Each scene shows the same named points in several views. A view is turned or mirrored, and shifted as a whole, has a little noise and may leave points out.
(in the rows, 128 means zero)

Scene 1
View 1
Nok: [143  92 127  73  97 140 155 126 143 160  75  85 170 111 172 130 123 145
 104 133 114 134  98 130 164]
bisi: [154 123 115 120 117 119 140 176  93 185 147  88 148 108  84 166 196 109
 108 150 162 160  51 128 133]
Bazi: [162  86 131  79  80 119 168 150 116 153 100 106 158 126 177 125 133 109
  95 127 116 145  90 128 164]
rima: [135 160 112  53 105 171  95 126 129 164 108  62 104  76 124 188 144 120
 145 179 133 119 111 101 170]
Togif: [150 115 107  86 106 136 138 130 135 169 104  68 153 103 137 158 156 125
 106 146 126 129  93 126 150]
ras: [149 133 138  65  88 143 126 162  97 157 120 100 111 101 138 160 143 100
 132 162 139 146  89 105 173]
pabaz: [160 138  88  94 110 133 123 135 122 175 134  58 129  96 110 186 184  98
 109 160 133 123  93 117 141]
Kofu: [137  98 144  74  97 142 152 145 127 160  80 100 163 109 158 126 122 147
 116 138 129 149  84 127 168]
Giser: [160  96 104  74  90 130 155 115 146 156  91  72 160 114 178 144 137 116
  91 133 101 117 112 128 157]
dov: [132 136 147  76 105 152 120 168 100 169 112  99 125  93 113 157 145 130
 142 163 156 157  73 110 166]
Fasid: [175  85 112 135 102  88 177 177  94 180 144 101 176 134 117 139 196  95
  75 123 144 163  50 143 126]
fod: [130 131 155  28  78 171 118 140 121 142  78 102 110  93 178 145  93 127
 149 163 121 135 115  98 198]
sofi: [173 139  92  75  86 128 125 139 109 159 143  70 105 105 137 186 172  63
 107 162 120 117 110 105 155]
bef: [141 117 114  82 109 143 136 132 136 171  98  72 153  99 135 156 149 136
 113 149 129 132  91 125 155]
Gekit: [151 111 103 108 116 127 145 141 128 180 116  71 166 107 114 159 175 129
 100 143 138 139  73 134 136]
forid: [152 138  94  64 100 151 118 115 140 163 109  54 123  91 142 181 153 107
 116 162 116 108 118 111 159]
View 2
Bazi: [109 153 173 146 113 174 113 156 115  51 128 118 113  82 122 161 118 125
  86 116 107 110 108 149  94]
Togif: [136 124 165 139 119 142 139 147 122 108 130 142 127  92 116 137 136 133
 120 122  95 117  96 124 116]
rima: [153  75 160 151 121 147 170 135 114 153 152 144 135 125 110 105  96  97
 166 108  88 116 100 153 119]
Kofu: [113 113 168 147 145 184 129 149 105  65 122 142 105  75 134 141 106 129
  92 116  85 112 112 134 109]
bef: [134 113 163 141 130 151 141 145 117 107 129 146 122  90 122 132 128 132
 119 120  89 117 100 124 119]
sofi: [148 143 156 143  71 122 149 147 128 135 157 113 146 123  94 143 121 106
 143 106 126 118  90 166  99]
ras: [132 112 143 144 107 155 157 140 103 111 156 129 123 101 123 139  78 110
 117  91 114 114 106 175  99]
forid: [149 109 178 151 107 141 146 145 128 134 139 133 139 124 100 120 132 105
 158 123  92 116  95 138 115]
Nok: [115 120 188 151 141 184 117 152 116  65 113 137 110  85 123 138 129 125
 105 129  79 109 108 123 111]
bisi: [146 144 104 112 101  97 168 138 109 131 157 152 129  61 134 161 115 171
  84  89 129 130  88 135 116]
pabaz: [155 129 146 131  94 107 157 142 127 147 149 138 143 103 106 138 137 136
 136 111 113 124  86 134 118]
Fasid: [126 192 121 110  90 106 132 152 118  82 141 133 124  49 129 190 142 182
  52 103 138 127  86 129 103]
dov: [133  95 123 135 131 149 172 134  94 118 156 152 115  79 140 135  70 132
 103  85 106 120 106 160 111]
Gekit: [140 136 145 125 119 121 145 145 120 114 132 151 126  74 124 146 144 160
 101 116 103 124  91 113 121]
fod: [117  72 180 170 140 211 144 142  97  84 140 126 108 118 125 115  57  74
 137 103  81 101 124 183  97]
Giser: [122 140 196 150 116 168 110 157 130  74 116 124 124 102 106 143 150 118
 119 137  88 111 100 125 107]
View 3
Gekit: [ 94 166 112 131 118 159 141 140  89 142 126 153 125 122 168 144 124 114
 136 115 150 108 136 116  92]
Fasid: [104 147  66 160 107 138 158 173  95 139 158 173 125 125 168 181  93  97
 165  75 115 127 168 110  94]
Kofu: [140 166 128 131 122 156 153 133  93 162 148 128 169 116 158 159 188 158
 152 112 141  86 125 116 126]
bef: [116 165 133 116 127 166 138 125  99 151 124 134 141 115 164 139 157 132
 138 130 160 106 125 115 107]
rima: [130 174 171  87 159 180 100  93 132 129 111 134 132 114 150 127 161 123
 128 143 191 132 107 103 124]
Bazi: [152 142 106 129 115 150 167 153 116 169 149 121 163 104 163 175 163 144
 179 112 132 116 146 110 125]
Togif: [115 160 126 115 123 165 141 131 104 153 120 133 134 111 166 141 145 125
 143 133 159 116 130 113 103]
Giser: [134 140 119 109 109 164 167 144 114 181 114 102 150  94 174 144 161 143
 167 150 153 117 139 115 104]
fod: [182 168 177  98 161 168 122  95 138 150 145 112 180 107 140 157 220 167
 158 127 171 113 104 102 162]
bisi: [ 96 172 103 144 136 151 117 138  98 110 150 190 115 138 157 163 100  90
 133  80 143 126 141 106 102]
Nok: [136 157 125 121 112 161 165 138  95 177 131 110 165 105 167 150 184 158
 156 133 146  90 128 119 114]
forid: [123 156 150  88 139 179 123 115 131 147 100 119 126 104 164 127 146 120
 141 156 184 139 123 106 106]
View 4
fod: [129  64 134 122  94 172 175 131  34 132 120 132 139 119 140 192 125 145
  97 100 108 122 160 175 103]
bisi: [104 188 173 137 138 153 114 147 136 144 137 167 163 123 121  90 129 153
 174 130 147 167 209 140  84]
Kofu: [129 111 113 124 104 155 129 148  87 139 126 128 142 141 115 117 109 152
 105 109 138 134 139 179 102]
dov: [107 133 160 136 112 187 140 134  87 144 129 166 162  98 121 137 126 152
 136 103 134 144 197 151  92]
Fasid: [137 189 162 136 152 119 105 152 164 133 132 146 175 173 116  59 124 131
 167 132 165 165 162 159  79]
forid: [ 98 129 136 113 114 121 146 152  61 138 138 121 100 139 155 157 135 171
 149 160  94 157 198 155 108]
sofi: [118 143 177 121 139 109 159 143  86 128 135 133 128 154 166 159 152 145
 175 161 102 164 207 147  91]
ras: [123 120 168 131 122 157 158 134  81 133 127 150 154 126 141 158 137 140
 141 117 122 144 189 155  91]
Gekit: [102 166 134 124 121 134 108 158 113 146 139 138 129 140 122  91 119 167
 151 144 134 162 183 155  99]
rima: [ 86 120 148 119 103 157 155 142  45 144 137 141 110 102 151 179 136 176
 144 142  90 151 218 147 107]
Togif: [107 141 128 119 116 129 124 155  91 142 136 127 120 145 133 119 121 164
 140 145 120 154 175 162 103]
Nok: [127 111 101 116 103 134 126 155  81 139 128 113 123 157 122 116 107 157
 105 127 128 136 133 182 107]
pabaz: [ 94 165 158 120 129 123 131 152  95 141 141 140 119 135 148 128 137 166
 173 161 110 169 215 143  99]
Giser: [132 116 113 111 116 102 135 158  82 131 130 101 113 181 141 127 119 153
 122 149 115 145 139 180 106]
View 5
rima: [119 144 149 101 108 181 110 130 122  73 187 117  99 124  76 115  96 133
 102  57  95 126  97 168 154]
Bazi: [ 76 118 125 118 153 132 168 165 106 103 112 115 130 188 120 125 112 116
 152 132 103 100 105 117 158]
ras: [123 123 153 126 153 162 135 157 116  80 150 126 113 153  90 103 115 118
 143  79 107 111  83 154 141]
forid: [ 99 143 146 101  91 157 128 127 111  95 170 102 118 128 102 127 108 144
 109  77  81 114 115 149 157]
Gekit: [ 94 126 176 112 124 152 140 116  93  77 144 108 119 166 151 125 131 116
 152  99 117 133 142 141 191]
fod: [ 97 136  94 100 155 175 135 179 138  80 153 134  96 162  42 109  61 114
 103  97 103 107  64 147 136]
pabaz: [117 131 185 118 102 154 125 113  97  86 166 103 123 131 133 121 140 137
 138  67  94 122 126 156 166]
bef: [ 86 133 146 100 122 160 139 129 108  79 151 111 111 163 119 127 103 119
 129 100 110 127 125 141 180]
sofi: [126 128 169 129 106 141 134 138 102 108 159 105 136 121 111 116 145 150
 139  67  75  96 100 152 132]
dov: [124 122 165 119 168 180 126 145 115  55 154 135  97 168  99  98 111 100
 149  76 133 133  93 161 165]
Nok: [ 61 131 112  95 138 150 158 151 114  88 128 115 113 186 110 132  83 111
 126 132 112 118 118 122 179]
Kofu: [ 73 126 121 101 156 157 153 154 116  77 128 123 107 191 108 123  85 102
 136 126 122 123 111 128 177]
bisi: [129 113 211 136 150 156 133 118  88  65 143 119 118 163 158 105 159 107
 182  77 130 134 127 157 180]
View 6
rima: [138 166 125 101 126 143 113  96 137  97 126 149 149 139  91 153 100 191
 140 114 133 124 110 115  71]
Kofu: [151 144 152  97 167 117  92 143 109  78 165  95 176 109 116 151 135 131
 132 136 126 129 159 120 149]
fod: [137 139 143 106 192 160  83  84  94  54 149 154 152 105  85 176 138 153
 135 143 110 112 138 127 100]
Togif: [147 148 131 102 142 109 118 153 138 106 138  96 175 135 113 128 105 154
 126 109 129 132 141 115 121]
ras: [125 147 117 136 136 153 103 108 125 107 139 131 154 125 112 159 113 137
 147 116 135 134 162 112 114]
bisi: [128 165 110 140  75 129 119 148 154 152 145  87 166 141 144 138  98 124
 158  97 167 155 177  97 147]
Bazi: [141 118 130 129 190 118 102 161 112  91 146  90 180 117 118 135 124 108
 122 118 110 130 179 121 152]
Giser: [152 123 133 100 192  97 117 170 125  86 132  91 183 130 102 119 111 145
 108 111 102 123 141 124 123]
sofi: [120 129  86 150 143 139 135 133 150 133 100 127 159 155 105 125  79 149
 129  81 118 133 148 111  87]
forid: [143 146 119 103 150 119 126 134 141 102 117 125 163 147  94 129  93 180
 123 102 119 124 116 116  82]
Nok: [158 137 152  88 182 102 100 158 113  74 155  89 183 116 109 136 128 142
 117 129 114 124 147 124 140]
Fasid: [130 134 107 153 115 108 121 191 147 150 146  54 185 135 153 119 102  88
 141  91 145 157 206 100 179]
dov: [131 168 131 121 107 154  94 103 125 108 159 125 154 118 122 169 123 140
 160 126 155 138 161 109 128]
bef: [150 154 138  96 138 112 112 147 133  99 146  99 172 131 112 137 112 156
 130 117 132 131 138 114 122]
pabaz: [135 154 108 121 109 120 132 144 157 134 119 108 165 153 114 125  85 164
 135  89 139 139 136 106 100]
Gekit: [147 157 129 107 112 102 120 166 147 125 146  79 178 139 128 126 102 145
 136 104 145 143 152 107 138]

Which points are out of place in each view (at most two, in the order of its rows)? Write none if all are in place.
view 1 => dov, fod
view 2 => none
view 3 => rima
view 4 => Giser
view 5 => Nok
view 6 => ras, sofi

Scene 2
View 1
Zufaz: [130 108 121 105  92 139 118 154 116 149 164  56 156 112 101 103 102 117
 110 134 111  92 143 131 133]
farem: [159 120 138 115 109 127 150 157  74 116 147  89 146 156 124 103 115 110
 113 148 117 138 138 129 168]
Ser: [136 107 119 103  94 150 109 159 116 153 165  47 168  94  97 104 102 123
 105 129 104  78 142 131 128]
lipi: [167 119 140 108  89 170 103 170  87 118 128  45 185 117 121 115 121 124
  81 135  93 112 134 111 141]
magu: [149 117 134 112 101 123 139 154  94 130 158  84 144 144 120 101 115 107
 116 139 123 127 135 123 153]
Rofo: [141 109 132 105  80 172 110 163  93 118 128  36 178 132 110 123 110 127
  76 148  84 110 148 126 137]
kobes: [185 126 128 114 130 134 125 167  86 150 169  80 165  80 116  82 110 119
 129 117 124  89 125 124 158]
kalo: [155 116 133 109  95 145 113 162 103 136 153  62 165 113 117 104 117 115
 103 128 113 105 131 114 139]
vup: [114 100 125  99  63 165  99 155 124 135 143  28 171 127 101 125 107 122
  77 142  90  96 149 123 114]
zenam: [141 109 120 104  97 143 108 159 119 158 170  53 164  88 101  99 104 120
 113 123 113  77 137 126 129]
Suz: [157 117 134 111 103 147 133 161  78 118 140  67 163 138 116 108 110 119
 100 146 102 122 141 130 158]
vidi: [145 120 144 114  86 121 136 153  97 118 149  88 141 166 132 108 129  99
 107 140 128 149 129 108 149]
lamif: [187 133 146 118 111 125 125 166  86 127 154  93 157 120 139  92 135 105
 119 118 135 131 114  98 157]
Zeko: [156 123 146 114  85 128 120 159 105 124 150  82 151 144 136 106 136 101
 105 127 129 139 121  96 140]
viril: [192 129 123 114 138 132 117 170  93 166 183  80 169  52 112  73 109 120
 140 103 131  71 120 123 155]
Poka: [170 113 118 105 121 175 117 171  71 136 143  39 189  82  96 101  90 140
  97 141  81  73 150 150 158]
pum: [179 122 147 108  82 189  90 177  83 106 112  32 201 115 127 123 130 128
  64 134  84 116 130 101 138]
kuzeg: [182 122 121 107 124 160 105 173  92 155 163  51 186  54 104  88 103 132
 114 115 105  64 132 129 147]
Kop: [189 129 144 114 105 147 106 172  90 130 147  70 176  99 133  98 131 114
 106 114 120 112 117  99 147]
tuf: [172 120 136 109  98 169 104 171  85 125 135  46 186 104 118 110 118 126
  87 132  95 102 133 117 143]
Dup: [164 123 130 118 129 110 165 154  69 129 165 105 137 145 119  88 105 108
 135 145 128 128 139 140 179]
mozor: [152 117 128 111 107 123 128 157 105 147 171  81 148 113 114  93 112 110
 125 125 127 105 131 122 145]
View 2
magu: [113  89 129 115 154 121  98 148 106 107 137 158  86 164 146  97 135 119
 178 104 166 124 103 190 144]
mozor: [125 101 117 105 158 130 110 132  92 109 152 156 105 181 120  99 140 128
 175  90 166 119 104 190 133]
vup: [149 121 139 117 146 138 111 155 141 127 154 131 105 135 120 135 123 132
 114 123 198 120 146 185 104]
vidi: [118  77 147 108 157 106  97 154 113 115 139 161  75 154 169  97 136 109
 174 101 164 121 106 201 158]
pum: [121  87 143  53 140 121 109 121 161 136 178 114 104 131 170 120 127 149
 105 116 160 126 141 151 111]
Kop: [122  84 127  57 154 117 117 109 111 124 179 139 110 171 150 100 141 140
 150  84 149 119 114 173 130]
Ser: [140 125 115 107 151 146 116 133 111 116 160 138 120 166  98 120 132 141
 139 105 183 120 126 179 104]
tuf: [117  98 125  71 146 132 110 119 135 124 169 124 110 151 143 112 130 149
 129 109 162 125 126 155 110]
Suz: [102  92 124 101 148 129  94 139 127 112 141 140  91 152 152 100 130 134
 158 116 162 129 111 163 127]
lamif: [112  73 129  69 159 109 110 117  98 116 165 155  97 179 159  88 145 127
 177  80 143 118  98 185 150]
kalo: [130 100 128  90 152 127 112 130 114 119 162 142 106 163 131 109 135 133
 148  99 168 120 119 180 125]
Dup: [ 84  85 109 117 157 128  88 138  92  92 125 162  84 180 147  77 138 125
 207 103 150 130  79 173 148]
viril: [119 108  88  68 159 144 124  89  73 107 178 144 136 210  96  91 148 153
 176  71 147 119  97 163 115]
Zufaz: [136 119 119 118 153 141 111 141 108 112 150 145 109 166 107 116 132 132
 152 106 183 119 121 186 116]
zenam: [143 122 113 104 153 145 119 129 101 115 164 141 123 175  96 116 135 140
 146  96 180 117 123 183 108]
Poka: [100 119  95  88 142 159 103 113 130 110 156 115 123 162 112 109 126 165
 136 121 163 135 117 130  88]
Zeko: [130  78 148  93 157 103 108 145 112 121 155 158  85 158 164 102 139 113
 164  92 164 116 112 204 153]
farem: [ 93  80 127 106 152 120  89 143 116 106 133 152  79 159 164  90 133 124
 179 110 155 130  97 173 144]
kuzeg: [121 117  94  69 151 152 121  97 102 115 179 126 137 186  97 107 138 163
 143  91 158 123 116 150  95]
Rofo: [121 105 135  99 142 134 100 144 151 123 152 125  97 131 146 121 122 139
 121 128 178 128 135 162 109]
View 3
mozor: [123 115 125 153 163 120 136 157 162 115 121 149 166 163 168 162 121 126
  99 142  76 125 144 122 122]
Zufaz: [131 132 129 140 169 131 129 137 152 112 130 158 183 144 150 153 123 120
 114 154  69 143 142 136 139]
Zeko: [109 121 116 149 163 120 125 161 167 132  87 130 187 156 177 172 101 116
  60 161  82 122 162 147 109]
viril: [156  96 137 150 142 103 122 157 156 101 142 154 146 165 177 177 122 105
 117  98  55 103  99  87 118]
tuf: [141 119 125 116 133 132 103 127 148 134 107 133 189 120 148 166 112  85
  92 136  75 125 122 147 121]
farem: [100 102 111 140 147 134 140 153 170 147  96 127 163 152 160 150 133 133
  84 147 119 119 164 144 108]
vidi: [ 96 119 111 149 165 129 138 161 171 140  85 129 181 157 171 159 113 131
  64 168 102 126 177 153 110]
Poka: [152 108 131 107 124 141 109 113 142 131 136 146 170 113 129 151 139  91
 133 117  83 128 105 133 132]
Rofo: [128 133 121 110 146 147 109 116 147 140 105 137 204 109 133 152 117  94
  96 161  87 144 141 168 131]
Ser: [143 134 133 133 164 130 121 131 146 107 137 161 187 136 147 157 118 107
 120 147  57 143 127 132 142]
Suz: [116 111 117 126 142 138 126 137 159 143 103 132 175 133 148 152 129 115
  94 146 104 126 148 149 118]
vup: [133 154 127 120 172 145 111 118 142 120 119 155 216 115 135 152 110 100
 105 178  63 160 145 166 148]
Kop: [136 109 124 134 138 115 108 152 159 128  99 130 178 144 174 180 102  90
  74 128  68 110 125 129 106]
kobes: [141  98 129 144 141 114 125 154 159 116 128 144 152 158 170 169 125 111
 108 111  73 108 116 105 115]
kuzeg: [165 109 139 127 134 119 107 131 144 108 144 154 165 135 154 169 124  88
 127 105  54 119  91 108 130]
pum: [140 126 121 100 124 138  87 118 145 148  86 119 209 100 145 173  98  62
  72 145  76 126 124 170 115]
lipi: [134 124 122 113 137 135 102 126 150 140  98 129 197 116 148 167 107  84
  84 145  78 128 130 157 120]
lamif: [118 100 118 150 144 111 125 168 169 132  91 126 165 164 185 178 108 112
  65 131  85 103 143 125  98]
View 4
lipi: [142 136 102 128 112 130 139 132 100 124 103 116  96  41 131  92 145 136
 165 128 128 109 155 142 160]
lamif: [146 151 133 118 104 135 142 143 133 126 118 103 123  71  99 128 174 151
 194  82  99 112 156 134 120]
Rofo: [141 151 109 127 115 125 138 133  93 114 102 119 104  29 133  80 124 129
 147 133 141 119 143 150 179]
Dup: [139 179 149 110 118 124 138 148 142  98 116 106 169  94 103 131 151 125
 160  59 120 149 145 142 127]
mozor: [165 160 141 106 121 125 146 134 105 124 101 112 140  59  79 128 143 138
 163  81 120 123 137 129 131]
Kop: [152 130 111 122 112 134 143 131 110 135 104 111 103  62 107 121 167 147
 187 102 110 103 161 129 127]
zenam: [177 141 122 107 131 123 148 120  73 135  83 124 119  41  79 118 128 134
 149 106 136 112 133 123 144]
magu: [146 179 149 111 110 125 141 146 124 108 117 107 145  56  97 113 141 139
 164  84 118 131 136 145 147]
Poka: [152 118  83 123 145 120 136 115  79 120  73 131 120  73 135 107 128 102
 127 115 160 133 156 127 148]
farem: [132 178 142 118 108 126 137 151 139  99 123 106 148  72 118 111 148 133
 165  81 119 139 146 152 146]
vup: [163 158 122 117 119 122 144 128  69 123  95 123 104   4 102  81 108 137
 140 138 143 110 125 144 185]
Zufaz: [170 159 133 107 127 120 146 128  83 123  92 121 131  39  83 112 122 132
 144 101 137 121 128 132 152]
Suz: [137 161 124 122 115 126 137 140 118 107 110 113 130  61 125 102 139 128
 155 101 130 131 148 147 154]
Zeko: [148 170 146 116  96 132 144 148 125 121 125 102 119  39  95 109 157 160
 188  97 101 108 142 146 147]
kalo: [159 149 125 116 117 128 143 132  99 127 101 115 116  45  97 111 142 141
 164 105 123 113 143 134 146]
vidi: [138 188 157 116  95 128 141 155 136 106 132 100 135  43 100 105 148 153
 181  89 104 123 137 155 154]
viril: [180 115 110 105 141 128 146 114  89 145  76 122 130  95  75 156 162 127
 166  72 125 115 157 102  93]
kobes: [165 130 116 110 131 128 144 124 102 132  89 116 133  88  91 142 158 128
 165  78 124 121 155 117 110]
pum: [133 123  85 139 107 133 136 131  98 128 106 115  74  34 151  79 150 140
 173 147 128 100 164 146 167]
View 5
zenam: [110 135 154 135 117 144 101 131 126 162 187 145 145 107 141 152  83 133
 106 107 112 134 135 142 116]
kobes: [146 114 133 123 136 133 118 138  95 160 168 123 134  82 146 134  84 148
 117 108 104 104 146 130 135]
vup: [ 70 130 161 147 121 150  90 114 153 159 189 151 165 130 138 145 108 113
 112 124 127 196 136 126 108]
Rofo: [ 84 105 145 137 142 136 100 108 138 151 170 130 163 121 138 130 119 113
 118 133 126 198 145 110 120]
Suz: [116 100 140 126 144 135 110 131 117 156 163 119 149 116 161 112 125 136
 134 125 121 168 138 106 136]
lamif: [150 105 123 142 152 156 120 144  99 172 163 132 138  73 163 110 105 158
 154 131 104 133 160 102 143]
pum: [ 91  91 122 150 166 138 107  89 129 150 161 132 167  84 116 134 106 107
 121 154 118 201 178  94 120]
lipi: [101 101 132 143 152 140 107 107 126 154 166 132 159  95 131 131 107 118
 122 139 117 182 161 105 123]
Poka: [107  97 138 109 141 102 110 106 113 133 161 105 151 111 120 145  94 110
  82 112 117 145 140 132 124]
viril: [154 122 132 124 131 132 118 137  90 161 173 128 129  69 135 149  62 149
 104 100  96  78 150 144 131]
vidi: [124 114 143 146 140 169 109 153 122 178 171 141 146 110 187  96 136 159
 170 133 120 173 138  94 141]
kalo: [115 120 142 141 136 149 106 130 122 164 177 140 149  99 148 132 101 137
 128 123 114 153 147 119 126]
Ser: [102 132 156 133 119 140  99 126 131 157 186 142 149 114 138 151  89 127
 102 108 116 145 134 140 115]
Dup: [150 104 142 112 137 138 119 164  95 164 160 107 130 119 192  92 132 166
 150 109 114 127 120 110 155]
tuf: [106 102 132 137 150 134 108 107 120 152 166 129 156  92 126 136 100 119
 115 133 115 167 160 112 124]
kuzeg: [125 114 134 124 134 122 111 114 105 147 172 126 143  81 116 158  67 125
  87 109 105 113 152 141 121]
Zeko: [124 119 137 156 142 173 109 145 122 181 176 150 147  92 171 110 117 155
 163 137 113 164 153  99 135]
magu: [127 116 148 132 132 154 109 152 116 171 172 130 142 118 182 106 126 156
 150 119 119 154 129 110 139]
mozor: [131 126 148 133 125 151 109 150 114 170 179 138 138 103 166 125 101 154
 134 111 111 127 133 126 133]

Which points are out of place in each view (at most two, in the order of its rows)? Write none if all are in place.
view 1 => magu
view 2 => Zeko, farem
view 3 => kuzeg
view 4 => zenam, Poka
view 5 => lamif

Scene 3
View 1
Dira: [110 141 117 122 101 160 118 103 103 111 155 104  97 173 104 110 105 156
  90  85 121  74 144 122  86]
napar: [111 142 123 118 111 136 125  99 123  99 141 103  99 165 109 100 109 156
  76  92 118  89 131 103  79]
kuli: [118 131 101 131 106 159 126 108  99 104 158 108 100 148 102 106 135 159
 107 104 128  88 126 126  84]
Fut: [116 142 115 124 111 150 124 102 116 104 142 100  94 150 112  94 126 159
  97  99 120  91 120 114  76]
Sen: [107 152 135 115 112 139 119  96 131 104 131  96  91 169 116  91  97 156
  76  84 112  84 130 102  75]
Deliv: [104 131 100 103 121 114 129 104 121  86 118 135 151 128  72 100 156 130
  69 113 151 131 142 120  94]
guruf: [112 130 110 114 123 103 137 103 137  79 126 119 124 138  94  97 140 149
  60 116 129 120 120  92  78]
Boti: [104 161 128 110 108 170 107  95 111 120 127 100 101 157 109  87 111 145
 106  76 130  85 143 140  86]
ruk: [ 83 169 142  76 121 121 105  86 143 104  81 121 147 150  85  79 109 113
  55  71 149 120 165 125  95]
Fusep: [107 132 122 109 122  90 137  99 146  76 127 115 118 159  96 103 116 150
  37 106 119 112 128  74  77]
sazab: [114 141 113 114 128 113 133 101 140  83 114 113 120 122 101  80 154 149
  80 116 133 127 108 101  74]
tusus: [116 138 119 127 110 143 127 102 119 100 151  98  89 164 114 101 112 164
  84  98 112  83 122 102  75]
View 2
napar: [149  90 158 121 110 118 104  96 117 147 120 140 135 172 128 132 130 132
 100 124 129 126 146 125 124]
ruk: [197  87 129 151 122 109  68 142 135 150  91 109 128 175 140 106 157 101
  78 169 177 122 154 135 138]
guruf: [134  94 134  87 128 134 112 123 137 137 124 134 122 145 123 125 155 120
 106 138 148 144 167 129 149]
Fut: [127  91 154 111 126 117  95  89 108 144 131 135 149 160 132 126 108 133
  94 125 119 127 144 135 133]
tusus: [133  91 162 111 113 120 109  83 110 147 129 144 141 167 127 137 117 140
 102 118 115 128 142 126 125]
Dira: [148  80 164 130 118 107  84  84 112 141 125 149 140 180 134 122 108 133
  97 104 109 119 145 132 108]
Deliv: [145  80 121  96 154 121  76 142 147 123 119 130 118 142 133  96 150 102
  98 133 153 142 180 144 146]
Fusep: [153  97 144  96 106 136 128 121 139 146 116 139 113 159 119 139 171 125
 111 137 153 142 163 115 140]
kuli: [121  81 154 107 139 113  82  88 114 133 137 145 144 157 134 113  99 130
  98 105 106 127 153 143 125]
Boti: [156  84 155 149 126 100  63  91 102 149 117 124 157 178 144 113  96 125
  78 135 126 113 134 143 122]
View 3
Boti: [184 172 145 122 105  95 171 123 103 133 127 142 145 156  99 111 149 150
 110 123  87 163 150 149 135]
guruf: [143 111 139 131 100 105 150 150 133 147 155 142 142 132  94 112  92  89
 109 110 126 146 109 166 103]
Fut: [177 144 148 122 110 105 145 130 124 125 142 154 143 155  79 107 135 140
 107 109 106 158 124 161 119]
ruk: [141 157 129 135  83  84 204 144  93 175 131 108 148 124 141 121 103  90
 114 141  95 153 154 146 131]
Dira: [174 160 150 112  90 119 151 121  99 110 144 167 137 149  78 118 141 138
  97 119 100 165 126 144 133]
kuli: [172 135 149 114 115 114 145 126 126 110 137 180 135 156  73 116 138 140
 104 105  99 157 128 157 109]
Deliv: [127 105 133 124 110  99 179 148 131 150 130 161 136 130 115 129  93  83
 113 112 100 142 139 158  88]
napar: [169 150 147 124  89 113 146 132 108 127 153 144 143 143  80 109 124 124
 101 118 117 160 113 154 131]
sazab: [154 112 138 136 118  91 150 151 147 159 145 132 147 142  98 104  99 102
 117 105 122 143 118 177  97]
Sen: [178 162 149 129  84 107 146 131 103 134 156 128 148 145  83 103 127 130
 102 123 119 163 113 155 144]
View 4
napar: [117 122 158 125 104 126 125 144 115 138 142  92 118 162 137 146 124 121
 144 173 143  86  98  79 105]
Boti: [142 138 179 126 103  92 112 149 142 118 136 109 110 160 136 132 112 105
 149 192 120  91  77  93 130]
guruf: [100 131 125 121 109 149 112 129 129 144 138  96 100 175 142 156 150 129
 123 169 151 119 142  69  94]
sazab: [112 149 119 115 115 140 104 135 138 148 128 113  98 189 140 138 143 123
 128 167 147 125 147  74 103]
Deliv: [100 142 130 133 104 134  98 118 158 117 135 108  82 164 146 172 155 119
 111 189 136 148 140  70 102]
kuli: [116 135 138 156  98 114 125 142 122 121 127 111 133 163 130 148 101 103
 150 179 146 123  88  78 109]
tusus: [117 123 150 133 103 127 130 147 106 142 138  95 131 165 132 140 113 119
 151 167 149  88  93  78 104]
Fusep: [ 97 115 143 109 110 157 118 129 117 152 150  78  97 166 147 160 160 141
 121 166 152  91 139  67  87]
Fut: [122 136 145 134 105 117 122 146 119 136 132 106 127 171 132 136 111 112
 150 172 144 102  97  81 111]
Dira: [120 119 168 144  95 111 128 144 117 120 141  94 126 148 134 152 108 110
 149 185 139  92  73  81 111]
ruk: [129 133 187  88 110 115  87 127 171 120 151  94  56 156 157 154 172 129
 110 201 108  93 125  87 122]
Sen: [126 122 169 113 107 122 123 149 113 145 145  89 117 165 138 134 125 124
 147 172 138  70  95  83 110]

Which points are out of place in each view (at most two, in the order of its rows)? Write none if all are in place.
view 1 => Boti
view 2 => napar
view 3 => Fut
view 4 => none
